Each row is a point on a tangle of strands that fork and nearly touch. The rows are in no order.
Points whose rows are less than 114 apart are linked; no others are. Some points are linked to none.
<99>: [-28,  17,   7,   0,  -5,  -7, -28,  -6,  36,   7,  13,   0,  45,  20,  -5,
  18,  -3,  33, -26, -13, -32, -14,  24,  40,  24, -24, -45, -23,  15]
<462>: [ -2,  43, -46,  27,   5,  18, -13,  22,  23,   1,  10, -20,  37, -27,  15,
   6, -12,   0,   0, -20, -44,   6, -28,  -4, -61, -31,  24,  -3,  15]
<1198>: [  7,  -1,   4, -31,   3, -18, -17, -45, -62,  11, -22,  27, -17, -14, -24,
   4,   7,  16,  -7, -20,   8,  12,  14, -10,  81,  -9,  -5, -15, -16]
<1107>: [  9, -53,  16,  18, -40,  75, -30,  58, -13, -19,  24,  -2, -57, -14, -12,
  10,  17,  17,   6,  21, -19, -48,  -2,   8,  18,  16,  13,  10,  20]
<1157>: [ -6,  16, -38,  19,  12, -12,  -7,   2, -15,  -9,  -7,  -6, -68,  65,  -6,
  20, -28,  19,   3,  33, -21,  19, -31, -32,   3, -15,  12, -20,  49]
<920>: [ 26,  39, -43,  12,   5,  -6,  27, -78,  -5,   4, -15,  -7,   9,   3, -53,
 -22,  10,  13, -59,  24, -57,  33, -10,   7,  28, -11, -25,  -8,   3]
<1241>: [ 15, -12, -20, -16, -16,  17, -28,  58, -54,  22,   8,  33,   8, -18,  23,
   6,  12, -25,  38, -29,   4, -23, -24,  -8,   4, -20,  32,   0,  11]
<915>: [-25,  12,   0,  18,  12, -30,  25,   0,   8, -16,  15,  -7, -15,  39,  30,
  18,  -6, -25,  27, -10,  22,  20,  -3,  -6, -38, -14,   6,   1, -15]
<436>: [ 11,  15,  -6, -15,  29, -47,  -9,  -8, -20,  29,  -2,  23,  18,   2,  -4,
  -3, -16,  36,   3, -40,   8, -24, -12, -15,  36, -35, -38,  -7,  11]
<248>: [ 12,  -6,  28,  20,  21,  -4,   2,  33,   0, -21,  15,   4, -21,  23,  13,
 -22,  -5,  37,  12,  -4,  35, -52,  -3,  -2,  11,   6, -22,   8,  37]
<549>: [-20,  37,   0,   2, -13,   7,   5,  20,  36,  -1,  -5,   1,   1,  81,  19,
  10, -17,  15, -38,  29,   0,  11, -22,  10, -27, -46, -20, -13,  30]
<1223>: [  9,  22,  27, -39,  21, -18, -14,  23,   2,  20,   4,  20, -11,  61,  19,
  15,  13, -40,  21,  29,  35, -25,   7,   2,  45,  33,  -6, -32,  19]
<504>: [  7, -50,   2,   8, -26,  33,  -8,  20,  21, -28,  38, -26,  -7, -35,  -9,
 -32,   4,  -9,  47, -15,  -7, -12,  -1,  22, -51,  24,   9,  13,  18]
<395>: [ 14,  24,  45, -19,  41, -38,  28, -30,  -6,  18, -19,  13,  21, -23,  -5,
  -2,   8, -20,  -2, -16,  25,  -9,  35, -30,  55,  13, -28,   9, -28]
<1334>: [ 43, -40,  53, -24, -14,  13,  12,  27,  24,  -3, -22, -12, -19,   4, -25,
 -17, -19,   6,  47,  -4,  55,   2,  22,  -8,   2,  22, -11,  23,   0]
<1390>: [ -2, -28, -45,  13, -12,  15,   0, -67, -18, -35, -15, -16, -29, -27,  -5,
 -10,  16, -21,  -9,  13, -10,  53, -16,  13,  29,  35,   5,  -8, -31]
<1279>: [-29, -22,  12, -13, -24,  13, -43,  54,   9,  -1,  48,  -6,  11,  22,  21,
  26,  20, -22,  21, -24,   4,  11,  27,  64,  21,  26, -22, -10,  37]
<695>: [ 24,  10,   8, -39,  43, -13,  12,  -9,   3,   4,  -5,   0,   0,  18,  12,
 -20,  19, -40,  29,  24,  15, -25, -16,  -3,  36,  49,   4, -25,  12]
<120>: [ 21, -17, -32, -27,   6, -29, -42, -12, -38,  35,  -7,  22,  25, -29,  -7,
 -17,  -9,  -4,  33, -31, -20,  -4,   1,  -6,  40,  26,   1, -33,  14]
<538>: [ 19,  36,  22,  -7,  -3, -13,   0,  41,   5,  41, -28,  25,  64,  -5,   3,
  13, -22,  16,  -7, -31,  19,  -5,  16, -11, -27, -50,  -4,  24,  11]
<1088>: [-13,  12, -32,  52,  16, -13,  23, -29, -35,   6,  11,  34,  47, -62,  -3,
   3,  20,  32, -65, -15, -27, -30,  -1,   4, -25,  -3,  23,  22, -55]
<227>: [-14,   0,  46, -41,  -1,  -6, -14,  55,  22,  -1,  13,   5, -28,  56,  30,
  34,   0, -19,  17,  36,  50,   6,  23, -16,  16,  27,  -9,   2,  22]
<170>: [-18,  12, -10,   1,  29,  29,  13, -19,  17,  -4,   3, -16,  13,   1,  51,
  13,  33, -40,  -9,  38,  -4, -15,  -3,  10,  -3,  28,  29, -21, -10]
<1026>: [ -2,  20,  -6,  27,  11,  66,  39,  45,   8, -27,  12, -10, -28, -14,  22,
  28,  58, -31, -12,  16, -14, -34, -25,  27,  12, -35,  18,  -2,  -6]
<62>: [-19,  27,  17, -34, -22,  27, -18,  -3,  25,  19, -31,   9,  29,   0,  13,
  23,   2, -13, -28,  29, -20,  26,   9,   1,  13, -24,  23, -19,  -7]
<675>: [  6, -27,  -4, -13, -30,  23, -17,  -8, -12,  -6,  10,  13,  -4,  26,   2,
 -10,   1,  15,   2,  11,   8,  -6, -21,  38,   7,  17, -15, -11,  18]
<29>: [-14,   6, -37, -14,   6, -34, -27, -32,  13,  27, -19,   5,  28,  37,  31,
  20,  -2, -51,  29,  19, -19,  45, -16,  -2, -23,  34,  28, -38, -18]
<192>: [-17,  21,  23, -22,  19, -21,   4, -42, -32,  11, -34,  23,  -6,  -8,   9,
   7,  16,   3, -35,   7,  17,  20,  35, -18,  67,  -1,   4,  -7, -41]
<1306>: [-15,  29, -22,   0,  17, -57, -25, -20,   4,  50, -10,  32,  62,   5,   7,
  -6, -17,  18, -24, -27,  -2,  -4,  12,  -3, -42, -14,   1,  -7, -23]
<776>: [-11,  17,  31,   5,  29,  11,  52,   1,   6, -34,  16, -45, -24, -26,   0,
  19,  21, -19,  19, -23,  -7,   2,  21,  12,  43, -36, -19,  -4,  -6]
<616>: [ 43,   1,  45,  -5,  14,   5,  55,  36,  15, -16, -13, -18, -33,  19, -18,
   4,   8,  -7,  38,  -9,  81,  -9,  11,  -8,   2,  -6,  -5,  29,  11]
<603>: [ 21, -15, -55,  -6,  20, -36, -38, -19, -59,  14,   1,  25,   5, -26,   0,
  -5,  -9,  16,  25, -17,   7, -10, -14, -37,   0,  30,  29,   7, -12]
<195>: [-20,   2,   2,  31,  13,  53,   3,  49,  37, -35,  13, -40,  -5, -66,  -3,
  -4,  15,  13,   3,  13, -44, -50,   4,  -7,  -3,  17,  17,   0,  14]
<1410>: [ 13,  14,  -6,   1,  33,  19,  51, -16, -13, -12,  11,  12,  -4,   1,  31,
 -31,  43, -12, -25,   8,  30, -59, -32,  28,   5,   2,   5,   1,  -5]
<712>: [  3, -13,  11,   7,  -1, -20, -29,  43, -18,  10,  19,  25, -38,  78,   8,
   6, -28,  33,  12,   0,  36, -29,  -7,  -3,  14,   8, -23,  13,  59]
<986>: [-55, -11,   6,  11,  -4, -39, -45,   5, -23,   8, -20,  21,   7,   6,  21,
  32, -34,  25, -10,  -5,   8,  14,  23, -37, -34,   4,  36,   6, -45]
<1202>: [-24,   3, -13,  -6,  -2, -36, -30,  17, -13,  32, -11,  28,  31, -12,  17,
  22, -36, -15,  22,  -5,   1,  28,  12, -53, -47,   6,  53,  -3, -21]
<588>: [ -6,  20,   7,  50,  39,   4,  20,  33,   8, -22,  19,  -9, -30,   9,  32,
 -12,   7,  20,  -6,  10,  -1, -47, -27, -14, -21,  -6,   3,   9,  27]
<409>: [ -1,  20, -10, -15,  28,  -4, -19, -30,   8,  -2,  -9,  -5,  27,  20,   2,
  -8,  -1,  27, -30,  17, -26, -31,   3,  13,  51,  11, -30, -36,   9]
<1266>: [-25,  14,   0, -11,  10, -46, -16,  -9,  55,  22, -17,   6,  17,  72,  -4,
 -21, -16,  13, -12,  35, -20,  10,   0,  15, -32,  29, -12, -48,  -5]
<236>: [-22,   4,   5, -29, -29,  29, -50,  34,  37,  20,  -5, -14,  17, -14,  -3,
  26, -21,   2,  -3,  17, -48,  34,  30, -14,  20,  -3,  11, -32,  24]
<542>: [ 59,   9,   3, -32, -13, -10,  12, -28,  11,  32, -35,  35,  38, -16, -50,
 -51,  -2,  30, -27,   6,  14, -22,  18, -14,  12,   5, -18,  29,  12]
<460>: [ -5,  15, -19,  11, -17,  72,  12,  25,   3,  -9,  14, -26, -16,  18,  33,
  20,  42, -42,  -9,  25, -11,   5, -38,  32,   3, -23,   9, -17,  30]
<567>: [  6,  -6, -18,  42, -18,  17,  35, -16,   0, -34,  18, -30, -28, -22, -23,
 -32, -18,  20, -10,  -4,  -6,  21, -10, -10, -69, -39,   2,  39,   3]
<1408>: [  8, -14, -52,  31, -18,  -8,  -1, -62, -22, -12,   4, -18,   2, -50, -43,
 -28, -14,  26, -29,  -5, -40,  42,   0, -18, -32,   7,   8,  19, -19]
<238>: [-27,  -4,  14,  16,  -1,  35,  -2,  17,   6, -23,  11,  19,  17,  -9,  21,
  -1,  19,  45, -53,  30,   4, -52,   5,   4, -16,   8,  19, -11, -30]
<1170>: [-27, -11,  45,  -8,  -7,  29,  -6,  26,  -1, -26,  15,   3, -57,   6, -10,
  22,  -2,  33, -13,  18,   6, -14,  31,   5,  61, -12, -26, -13,  32]
<1017>: [ 11, -12,  -1,   0,  -7, -31,  42,  -5, -49,  -4,   0,  30,  -1,   9,  13,
   7,  10, -40,  19, -47,  64,  15, -29,   2, -35, -24,  27,  32, -37]
<1312>: [ 10,  39,  54,  -5,  11, -25,  34,  15,  23,  38, -41,  18,  50,   9,  -9,
   9, -13,   9, -14, -33,  48,   5,  44, -24, -11, -28, -16,  40, -36]
<1168>: [ 11, -21,   5, -42, -37,  35, -12,  21,  -1,   4, -25,   6, -46,  -9,  14,
  21,   7, -36,  20,  38,  26,  23, -18, -32,  -2,  -9,  32,  17,   6]
<47>: [  2,   2,  15, -28,  -1,  -3, -15,   6,   9,  27, -30,  12,  12, -53,  -5,
  22, -37, -34,  43,  -2,   9,  33,  23, -71, -23,   9,  42,  17, -28]
<179>: [ -1,   8, -40, -18,  31, -69, -34, -20, -16,  40, -12,  34,   8,  62,  29,
   9,  -5, -31,  23,   5,  20,   0, -30,  -5,  -8,  13,  18, -20,  -6]
<1060>: [ 22, -21,  30, -24, -21,   3, -21,  30,  30,  20, -30,  -1,  32, -43, -26,
 -20, -32,   1,  35,  -5,   5,  18,  47, -46, -28,  14,  18,  26, -18]
<1140>: [ -8,   0,  14,  16, -26,  50,  37, -19,  46, -24,   4, -28,  32, -16,  -4,
 -48,   6,   9, -40,  18,  -5, -28,   6,  31, -41,  -5, -12,  14,  -6]
<413>: [ -6,  32,   5,  36,  23,  37,  61,  16,  -6, -17,  13, -23,  -6, -55,   0,
  33,  46, -24, -14, -24, -26, -19, -20,  19,  24, -34,   7,  -1, -24]
<283>: [-18,  -2, -27,  20, -10, -11, -23,  -4,  -6,  14,  17,  13,  32,   5, -28,
   5,  -6,  75, -17, -29, -27, -21, -10,  47,   6, -57, -49,  -2,  31]
<101>: [-23,  -1,   6,  12, -21,  41,  -1,  13,  41, -21,   6,  -6,  13,   3,  -5,
 -20,  -8,  46, -55,  41, -11, -25,   0,  13, -38, -16,  -7,   3,  15]
<1079>: [-15,  43,  -5,  27,   8,  19,  13,  41,  25, -14,  25, -40,  26, -20,  22,
  20,  13, -23,  29, -43, -31, -18, -18,  33, -30, -37,   1,  -2,  18]
<995>: [-32,  -5,  -4,  38,  19,   5,  -2, -18,  -6, -24,   4,  -6,  10, -11,  12,
   4,   5,  41, -15,   4,  -5, -17,   1,   2, -13,  26,  -1,  -4, -31]
<513>: [  0, -63,  -1, -27, -55,  -4, -37, -39, -26,  -1, -19,  16,  -6, -23, -23,
 -13, -13,  -6,  11, -11,  21,  38,   1,   4, -12,  14,  24,   0, -22]
<839>: [-20,  11,   4,  30,   3, -27,   0,  38,   9, -13,  32, -24,  14,  20,  47,
  13,   0, -24,  46, -46,  -7,   5,  -2,  10, -59, -28,   4,   6,   5]
<423>: [-16,  32, -12,  -2, -24,  -8, -34,  42, -11,  29,  -1,  24,   3,  79,  17,
  44, -11,   8, -23,   8,   4,  12,  -5,  -1,  -1, -58,   1,  -7,  48]
<337>: [ -4,  10,  64,  -7, -16,   0,  37,  25,  13,   9, -28,   3,   8,   1,  -4,
  23, -17, -11,  13, -31,  51,  25,  49, -13, -17, -30,  -2,  30, -38]
<293>: [ -5, -23,  28,   8, -26,  29,  38,   5,  51, -31,  19, -33,  -1, -21,  -1,
 -42,  18,  -3,  14,   9,  19,  -5,   3,  35, -46,  14, -11,  18,  -5]
<1366>: [-25,  -3, -21,  40,  34,  23,  27, -27,   1, -29,  11, -17,  21, -35,  39,
   2,  41, -18,  -5,  -2, -13,  -6,  -7,  34,   5,  39,  13, -21, -42]
<489>: [ 38,  26,  35, -17,  12, -37,  36, -15,  -4,  24, -13,  -9,  37, -20, -42,
 -10,  10, -18,  10, -42,  -5,   3,  37,   1,  54, -16, -45,  30,   9]
<284>: [-25, -32, -22,  17, -23,  19, -47,  22, -41,  -6,  10,   6, -58,  15,   9,
  49,  -3,  -6, -18,  10,   3,   8, -21, -25,  14, -12,  34,  -1,   2]
<589>: [ -2,  21,  41,   9,  -3,   6,  47,   7,  51, -27,  -7, -13, -16,  59,  -2,
 -20, -14,  16, -19,  29,  15,   1,   1,  19, -35, -29, -35,  21,  20]
<978>: [ -1,   8, -54,  21,  29, -25,   2, -36, -16, -20, -17, -31, -48,  57,  -4,
  32, -20,  -7,  26,   6, -36,  40, -31,   1,  35,  12, -11, -41,  31]
<644>: [ 25, -21,   5,  28,   0, -29,  22, -29, -50, -10,  17,  28, -10, -65, -36,
 -19,  19,  19, -32, -33,  17, -19,  14, -22, -12, -12,  22,  46, -44]
<981>: [ 37, -16,  42, -16,  -4, -15,  -8,  21,   1,  30, -14,  15,  29, -19,  -7,
 -26, -19,   1,  32, -21,  45, -11,  24, -16, -16,  35,  -1,  28, -19]
<80>: [-23, -37,  12, -31, -28,  30, -34,   7,  -8, -12,  10,   1, -46,  23, -13,
  41, -11,   5,   8,   3, -16,  37,  22,  14,  70,  10, -12, -18,  32]
<139>: [-19,   6,  25, -14,  15,  24, -14,   2, -11,  -5,  -6,  23,  16,   6,  13,
 -19,  20,  38, -49,  36,  15, -51,  15,  16,  41,  21, -16, -19,  -4]
<755>: [ -6,  22,  -1,   5,   5, -66, -30, -21,  28,  52, -22,  17,  32,  24, -22,
 -22, -58,  36, -21,  -6, -24,  17,  15, -33, -46,  -6, -20, -11, -11]
<109>: [-15,  40, -12,  36,  42, -19,  -3,   6,  43, -31,   1, -39, -17,  31, -17,
   2, -25,  53,  -8,  10, -52, -31, -15,   3,  18,  -6, -43, -20,  49]
<424>: [ 21,  12, -28, -22,   7,   6,  -7, -66,  -3,   9, -16,   2,  27,  -8, -39,
 -32,  28,  12, -58,  26, -24,  -5,   0,  23,  51,  17, -19, -21, -12]
<621>: [ 10, -67,   6,  12, -39,  47, -37,  49,   9,  -3,  28, -10, -36, -26,  -4,
 -20,   2,  14,  41,  15,  -7, -24,  14,  -5, -12,  41,  10,  24,  32]
<180>: [ 14,  10,   9,  20,   9, -14,  43, -27, -33, -13,   0,  36,  -6, -14,   0,
 -33,  19,  20, -44,  -9,  38, -32,  -8,  -3,  -8, -19,  -3,  27, -23]
<1404>: [ 28,  16,  -8,   8,  -9,  11,  57, -36,   7,  -8,  -5, -10,  -9, -10, -21,
 -37,  -2, -20, -11,   3,   1,  32,  -6, -12, -30, -34,   3,  30,  -8]
<1139>: [ -9,   6,  25,  -4, -14,   4,  50, -30,  34,  -3,  -4, -26, -30, -12,  -6,
  -7, -17, -34,  -1,  20,  11,  54,  21, -34, -25, -17,   3,  27, -34]
<325>: [ 50,  11,   0, -14, -13, -27, -13, -14,  24,  62, -13,  30,  73,  -8, -57,
 -41, -21,  10, -19, -16,   2,  -8,  14,  -1, -27,  -5, -14,  20,   1]
<295>: [ 44,   7,   7, -27,  -3,  16,  21, -27,   1,   1, -18,  10,  -9,  -4, -51,
 -41, -29,  39, -18,  30,  -3, -11,  -7, -12,  19,   3, -25,  10,  39]
<761>: [  3, -24,  13, -38, -11, -13, -22, -23, -38, -10, -10,  27, -38,  21, -27,
  23, -16,  13,  17,  -7,   2,  29,  11,   8,  85,  -9, -29, -25,  18]
<144>: [ -7, -21, -23,  20, -30, -30, -16, -36, -24,   1,  17,  -9,  21,  -9, -24,
 -16, -17,  18,   0, -46, -25,  43,  13,  16, -36, -19, -15,  11, -22]
<665>: [ 21, -30, -25,  20,  10,  35,  16,  24, -32,  -9,  21,   4, -45, -50,  35,
  10,  43, -63,  32,   2,   3, -26, -50,   8, -11,  22,  60,   7, -29]
<229>: [ -8, -38, -19,  21,  19,  35,   4, -53,  -8, -30,  -4, -16, -23, -32,  26,
  -5,  39,  -5, -29,  24,   7,   3, -10,  29,  42,  54,   7, -24, -37]
<158>: [ 19,   6, -46,  17,  13, -27,  15, -56,   5,  12,   9, -12,  37, -44, -24,
 -53,   0,   4, -28,   8, -27,  -3,   4, -18, -23,  39,  15,  14,  -8]
<85>: [ 33, -11,  18, -52, -23,   2,   6,   0,  18,  21, -31,  19,  13,  15,   9,
  -5,  18, -64,  20,  22,  70,  15, -12,   2, -27,  20,  29,  11, -19]
<645>: [ -8,  -5,  29,  -3,   0,  29,  33, -10,  -7, -44,   0, -14, -43, -18,  -8,
  -3,   9,  20, -20,  13,  -8,   6,  11,   8,  42,  -6, -20,   2,   1]
<1212>: [-22,  37,  -4,  12,  13, -25, -22,  31,   9,  36,  -5,   0,  51, -21,  15,
   8, -16,  20,  -9, -33, -21, -12,   0, -12, -41, -37,  11,   0,   3]
<752>: [ -9,  23,   7,   7,  -3, -57,   1, -34,  56,  17, -17,   4,  30,  35, -23,
 -37, -28,   5, -15,   3, -25,  23,  22,   2, -56,  23, -18,  -8,  -9]
<1352>: [  3,   1, -19, -21,  18,  23,  -3,  -9,  -6,   1,   5,  -2, -14,  28,  44,
  -7,  30, -56,  17,  55,  20, -17, -40,  11,   6,  57,  28, -13,   5]
<228>: [  0,  13, -23, -13,  -6,   6,  -1, -38,  42,   5, -20,   8,   8,  68,   4,
 -11,   5, -22, -27,  46, -24,  12, -27,  37, -18,  21, -10, -50,  10]
<613>: [ 41,  31,  39,  -9,   6,  -5,  56,  23,  43,   2, -20, -16,   4,  48,  -5,
 -22,  -7, -14,   8,  10,  54,  -1,  -6,  12, -40, -11, -11,  27,   2]
<240>: [-19,  28, -15,   3,  16, -11, -18,   3, -44,  17,   6,  30, -13,  56,  41,
  51,  -3,  11, -30,   5,   7,  -3, -13,  -4,  21, -47,  -1,  -7,   3]
<559>: [ -7, -11,  -7, -12, -14,  -5,   1,  -9,  13,   4,  10, -23,   7,  11,  12,
   5,  -7, -47,  41,   2, -18,  45,  -5,   7, -23,  13,   9, -20,  -2]
<435>: [ 20, -68, -16, -12, -65,  -4, -25, -14, -28, -13,   5,  16, -16,  11, -22,
 -43, -13,  14,  17,   5,  26,  11, -22,  27, -28,  20,  -2,  18,  10]
<574>: [ -7,  -9,  15, -53,   6, -10, -19,   4,   3,  27, -16,  28,  25,   8,  46,
  20,   3, -48,  21,  35,  56,  -5,  -8, -18, -13,  33,  42,   4, -28]
<1126>: [-17, -46,  -4,  10, -30,  49, -39,  51, -25,  -6,  13,   3, -84,  -4,   9,
  48,  18,  -8,  -7,  38,  -5, -16,  -3, -16,  44,  21,  17,  -7,   4]
<676>: [ 17,   3,  39, -39,   0,  12,  49,   7,  -1,  10, -16,   1,   5,   1,  28,
   1,  30, -69,  30,   4,  65,  18,  -1,  -6,   6, -10,  11,  18, -20]
<390>: [ -5,   9, -27,  33,   7,   6,  21,  14,  -3, -34,   6, -20, -41,  -7,   2,
  -8, -17,  25,   5,  17, -18,  -3, -37, -37, -45, -14,  22,  12,  12]
<1164>: [-14, -30,  30,   4, -45, -25,  -7,  -6, -11,  -6,  14, -10,  23,   4,  -2,
  12, -11,   6,  17, -58,  -3,  31,  35,  32, -16, -20, -34,  13, -17]
<1166>: [-20, -12,  48, -12, -27,   6,  14,  32,  28,  -9,   3, -11,   7,  32,   6,
  26, -14,  -4,   6, -20,  24,  47,  41,  23, -22, -39, -28,  13,   9]
<250>: [  6, -35,  -7,  -7,   6, -35, -50,  16, -15,  19,  31, -11,  37, -17,   0,
 -14,  -4,  19,  43, -50, -20, -24,  11,  28,  29,  31, -31, -22,  37]
<810>: [-21, -32,  -7,  20,   0,  17, -24,  17, -38, -26,   6,   2, -31, -35, -30,
  23,  -6,  68, -14, -24, -32, -12,  17, -17,  33, -13, -10,   4,   5]
<865>: [ 27,  25,  21, -17,  13,  -8,  22,  -6,  37,  -6,   1, -46,  18, -41, -29,
 -10, -14, -38,  51, -23, -55,  25,  13, -20,  15,   5, -19,  -6,  28]
<835>: [ 26,  13,  21,  -1,   9,   4,  68,   3, -14,  -2,   8,  10, -16, -13,  10,
   7,  34, -59,  10, -26,  54,  -2,   0,   6, -12, -24,  15,  42, -46]
<680>: [-28, -18,  22,  -7,   3,   7, -18,  45,  21,  -5,  37, -26, -26,  30,  43,
  17,  25, -45,  31,   5,  20,  -4,  17,  18,  -3,  24,   2,  -7,  11]
<1305>: [-19, -11,  -5,  20, -18,  15, -22,  11,  -3, -14,   6, -19,  -4, -15, -32,
  33, -35,  69,  -5, -30, -44,  -1,   3,  24,  39, -46, -32,   2,  46]
<332>: [  3,  17, -29,  57,  31,  -4,  28, -30,   3, -42,  22, -35,  18, -41, -23,
 -31,   9,  42, -20, -32, -29, -47, -24,  15,  -2,  -5, -30,  15,   7]
<1100>: [ 19, -36, -21,   8, -19,  36,  -9,  41, -40, -16,  22,  19, -24, -56,  -5,
  -8,  34, -11,  20, -27,  -4, -17, -26,   0,  -6,  -8,  35,  12, -13]
<58>: [-24,  -3,  -1,  40,  -6, -30,  11, -39, -37,   3,  -2,  22,   6, -49, -28,
  10,  -4,  36, -61, -21,  -9,   1,  28, -28, -12, -19,   8,  32, -55]
<560>: [ -8, -44,  34,  22,  10,   7,  32,  24, -16, -39,  26,  -9, -69, -27,   6,
   8,   7,  -6,  29, -27,  29, -23,  12, -10,   9,   7,   1,  13, -51]
<46>: [-27, -27,   0, -33, -24, -14, -44, -33, -22,  11, -16,   4,   0, -13, -12,
  18, -24,   7,  -9,  17,  -9,  45,  15, -15,  23,  18,  18, -28, -32]
<910>: [ 28,  23, -19,  -1,   3,   0,  31, -46,  25,   2,  -6, -16,  -5,  -6, -75,
 -38, -29,  28, -22,  21, -58,   9,  -7, -14,  19,   3, -34,  -2,  36]
<397>: [-11, -21,  13, -13,   5,  11, -31,  36,  19, -12,  37, -31,  19,  -9,  10,
  -5,   0,   8,  39, -37, -22,  -5,  37,  38,  33,  39, -27, -30,  43]
<1084>: [-12,   8,  -2,   6,  27,  28,  -5,  48,  15, -17,   5, -38, -17, -51,   8,
  28,   0,   0,  23,  -1, -31,  -3,   9, -41,  12,   9,  23, -14,   8]
<938>: [ 43,  24,  44, -27,   0, -12,  50, -23,  23,  17, -17,  -8,  28,  12, -46,
 -25,   8, -37,   8, -16,  -3,  34,  30,  24,  13,  -1, -54,   7,   8]
<282>: [ 29,  31, -47,  28,  34,  -4,  20, -43,   3, -14,  13,  -5,  32, -46, -14,
 -31,  17,  18, -41,  12, -21, -32, -28,   4,  -5,   9, -10,   9,  -2]
<857>: [-38,  39, -35,  59,  52, -12,   0,  -7,  25, -40,   2, -47,  19, -20,  -3,
  17,  -9,  36, -19, -17, -48, -33, -25,   5,  23,  -9, -33,  -4,  12]
<404>: [ 15, -17,  -9,  15,  34,  24,  35,  20, -46, -16,  24,  14, -30, -19,  39,
 -12,  48, -20,  22,  -6,  22, -67, -37,  21,  12,  23,  21,   5, -13]
<26>: [-20, -15, -25,  10,  13,  11, -33,  25, -26,   4,   0, -21, -30, -24,  21,
  29,   9,  -9,  23,  -2,  -9,  13,  -6, -33,   0,  13,  46, -13, -17]
<1042>: [-27,  -7,  -7,  13, -10, -30, -49,  12, -20,  10,  -6,  22, -11,  15,   1,
  16, -41,  65, -25,   5,  -5,   8,  12, -39, -12, -18,   0,  -2,   5]
<246>: [-24,  24,  -3, -12,  -6,  26,  -2, -19,  10,  27, -17,   9,  48,  -6,  44,
  12,  21, -35, -27,  27,   9,   9,   2,  17, -28,  -9,  40, -14, -31]
<1229>: [  8,  19, -38, -15, -31,  52, -15,   6,  17,  13,  -5,   3,   1,  51,  21,
  -4,  20, -32, -33,  63, -10,   7, -42,  28, -20,   1,   7, -21,  20]
<607>: [ 26,  20, -35, -19,   5, -19,  11,  -7,  -1,   2,  11, -18,  10, -19, -17,
   3, -17, -45,  63, -40, -34,  43,  -3, -16,  -4,   3,   8, -14,  17]
<492>: [ -9,  -7, -14,   6, -18, -47, -41,  -4,  -8,  -4, -20,  19, -36,  59, -16,
   5, -55,  38, -15,  27,  -4,  11, -17, -45, -30,  -4,  11, -15,  24]
<1064>: [ -2, -38,  16, -13, -33,   5, -52,  14, -24,   0,  14,  33, -36,  59,   9,
   7,   3,  -4,  -7,  36,  41, -16, -13,  13,  26,  22,  -6,  14,  32]
<1163>: [  6,  -4, -33,  25,  12,  18,  15, -54,  -8, -26, -14, -30, -27,  22,  -1,
  14,   9,  -7,   7,  14, -36,  61, -24,  22,  31,   7, -19, -30,  -3]
<57>: [ 10,  14,  16, -43,  30, -52,  -9, -17, -10,  47, -23,  55,  33,  31,  22,
   8,  -6, -33,   7,  20,  48,   4,  -4, -15,   2,  15,  16,   1, -32]
<605>: [ 26, -11, -44,  -6, -10, -18,   3,   5, -54,  17,  16,  33,  17, -13,  28,
  -8,  19, -28,  30, -42,  36, -15, -36,  16, -23, -20,  19,  17,  -5]
<619>: [  7,   0,  26, -41,  -9,   0, -17,  18,  51,  19, -17, -28,   6, -25, -36,
  -3, -25,  -8,  28,   0, -49,  41,  39, -13,  19,  20,  -8, -25,  16]

A fork is a point with three links, a tip a point with one. Leave the first point through the second and follow the links. Name the first fork or tip that comes.
<1306>, <755> | <938>
<109>, <857> | <1212>
<589>, <613> | <1366>
<1139>, <1404> | <46>

A fork is a point with three links. Follow the links from the first point to the second and name the forks in between, in order.
<1100>, <1166> | <559>, <1212>
<695>, <99> | <170>, <1366>, <238>, <409>
<986>, <1408> | <1366>, <170>, <559>, <1212>
<462>, <1408> | <1212>
<1198>, <179> | <1212>, <559>
<99>, <538> | <409>, <238>, <1366>, <170>, <559>, <1212>

Name the points in between on the shortest way along the links from the first point to the second, in order.
<80>, <246> | <1170>, <645>, <776>, <413>, <1026>, <460>, <1229>, <228>, <1266>, <752>, <755>, <1306>, <1212>, <462>, <1079>, <839>, <915>, <559>, <607>, <865>, <619>, <236>, <62>
<857>, <978> | <332>, <282>, <158>, <1408>, <144>, <1164>, <1166>, <337>, <1312>, <538>, <1212>, <462>, <1079>, <839>, <915>, <559>, <607>, <865>, <619>, <236>, <62>, <246>, <170>, <1366>, <229>, <1390>, <1163>
<424>, <62> | <409>, <139>, <238>, <995>, <1366>, <170>, <246>
<99>, <613> | <409>, <139>, <238>, <995>, <1366>, <229>, <1390>, <1163>, <978>, <1157>, <492>, <1042>, <986>, <1202>, <47>, <1060>, <981>, <1334>, <616>
<46>, <390> | <513>, <435>, <675>, <1064>, <712>, <248>, <588>
